Each row is a point on a landscape with many valleys, with its height.
From any point a ball takes the steepest step (drop divided by distance) to one of its 4 nearest points. It stops when none of these is lower. Distance is the straight distance between rows; heights are no part of it.
j171 (h 568): [136  93 181 103  80 112  95 107 144 109]
j311 (h 516): [116 126 115 105 164 105 150 120  89 131]
j246 (h 480): [115 167 118 170 125 166 166 149 123 164]
j293 (h 393): [100 146 122 116  67  93 209  91 103 128]
j165 (h 252): [138 123 109  98 129  77 153 114  99  99]
j853 (h 203): [134 126 126 110 124  94 148 119 108 106]
j600 (h 154): [127 124 141 127 163 132  65 151 134 141]
j228 (h 593): [119 109 178 115 108 127  62 135 154 137]
j766 (h 413): [129 130 176 117  80 119 134 134 128 101]
j889 (h 105): [143 141 119 148 143 155  69 168 164 154]
j329 (h 221): [123 166 100 173 104 174 131 168 153 150]
j877 (h 290): [118 103 172  97 128  98  77 141 131 113]
j350 (h 902): [111  93 188 132  75 147  45 103 161 133]
j709 (h 86): [129 129 104 146 208 160 123 142 125 151]
j83 (h 457): [125 139  71 189 188 180 164 105 146 165]
j928 (h 551): [156  88 159 103  66 112 138 107 142  80]
j364 (h 774): [126 111 187 121  78 132  80 139 155 120]
j907 (h 144): [137 148  88 183 160 186 129 156 147 150]
j70 (h 406): [125 123 149 157  86 148  43 141 174 144]
j717 (h 445): [104 138  99 122 163 106 175 107  85 139]
j356 (h 188): [140 155 118 167 111 169 129 177 156 150]
j87 (h 292): [131 161 151 135 118 145 136 147 132 139]
j18 (h 281): [127 161  79 191 136 180 152 161 158 149]
j922 (h 284): [137 131 165 110 110 113 142 130 118 119]
j531 (h 199): [136 121 124 103  90  93 169 100 104  95]
j817 (h 359): [148 132  95 149 192 168 122 142 140 154]
j476 (h 173): [129 125 141 115 151 140  74 159 128 146]
j612 (h 270): [127 156 106 163 129 174 125 169 145 155]
j953 (h 681): [149 132  72 186 218 169 136 101 143 150]
j675 (h 298): [ 94 153 135 126 109 114 177 114  98 136]
j9 (h 822): [117 135  95 137 199 144 147 106 100 148]
j944 (h 493): [156 115 142  85  77  86 140 109 126  77]
j278 (h 722): [169  95 118  79 108  81 122 108 127  76]
j296 (h 561): [149  77 152  84  82  99 111 102 145  66]
j283 (h 192): [133 116 145 103 151 107  54 152 128 131]
j686 (h 475): [ 92 129  92 108 140 104 184 101  82 139]
j297 (h 453): [113 155 103 162 146 160 170 128 118 158]
j684 (h 313): [114 150 134 123 141 124 149 136 106 140]
j537 (h 617): [116 146  81 187 200 162 164  81 149 176]
j225 (h 205): [121 148 143 131 137 146 111 160 130 139]
j949 (h 596): [ 82 128  88 146 187 124 183  77 107 161]
j646 (h 257): [117 152 139 118 114 112 170 117  99 119]
j768 (h 419): [130 148 151 117  82 115 174 118 109 113]
j688 (h 70): [134 107 107 137 171 160  36 157 152 165]
j46 (h 151): [121 150 147 152  87 167  93 168 162 137]
j427 (h 215): [144 104 146  92 122  93  98 125 115  92]
j661 (h 686): [154  52 148  97  72 110 125  85 169  65]
j446 (h 802): [126  63 179  98  86 100  82 107 159  86]
j972 (h 360): [143 107 132 107  58  95 175 102 131  82]
j253 (h 63): [135 158 116 164 110 165 104 180 161 138]
j317 (h 280): [134 137  84 174 178 178 146 134 147 150]
j825 (h 412): [112 164  96 176 161 170 163 129 128 154]
j411 (h 636): [166 106 103  84 124  64 122 110 102  95]
j392 (h 316): [140 133 141 113 163 113 122 134 107 123]
j320 (h 492): [ 82 131  79 119 121  93 200  89  93 149]
j483 (h 384): [100 151 111 137 153 134 178 118 105 144]
j363 (h 345): [145 104 133  87 162  94  92 141 104 111]
j576 (h 235): [135 138 167 113 131 122 106 152 127 127]
j415 (h 356): [140 113 175 104 103 104 109 126 129 113]
j44 (h 416): [146  98 152  84  86  90 119 113 128  84]
j101 (h 371): [ 92 157 125 154 109 147 188 123 111 147]
j793 (h 195): [129 134 150 146 104 149  82 166 156 142]
j776 (h 78): [149 118 106  91 139  75 133 106  91 111]
j756 (h 779): [127 125 124 109 188 113 124 133 102 124]

Call two points neighbours if one is among the 4 nearest of the other. Go from one point of each pair to the other, from neighbour to neighbour, staying as low as possible. Name the highest point that can't be avoided.
j688 and j427: j877
j531 and j776: j853
j688 and j907: j612
j709 and j688: j317
j253 and j688: j889

For each start below, name the point where the ball stops.
j320: j776
j953: j907
j949: j776
j944: j531
j101: j776
j246: j253
j392: j253
j537: j907
j717: j776
j171: j427
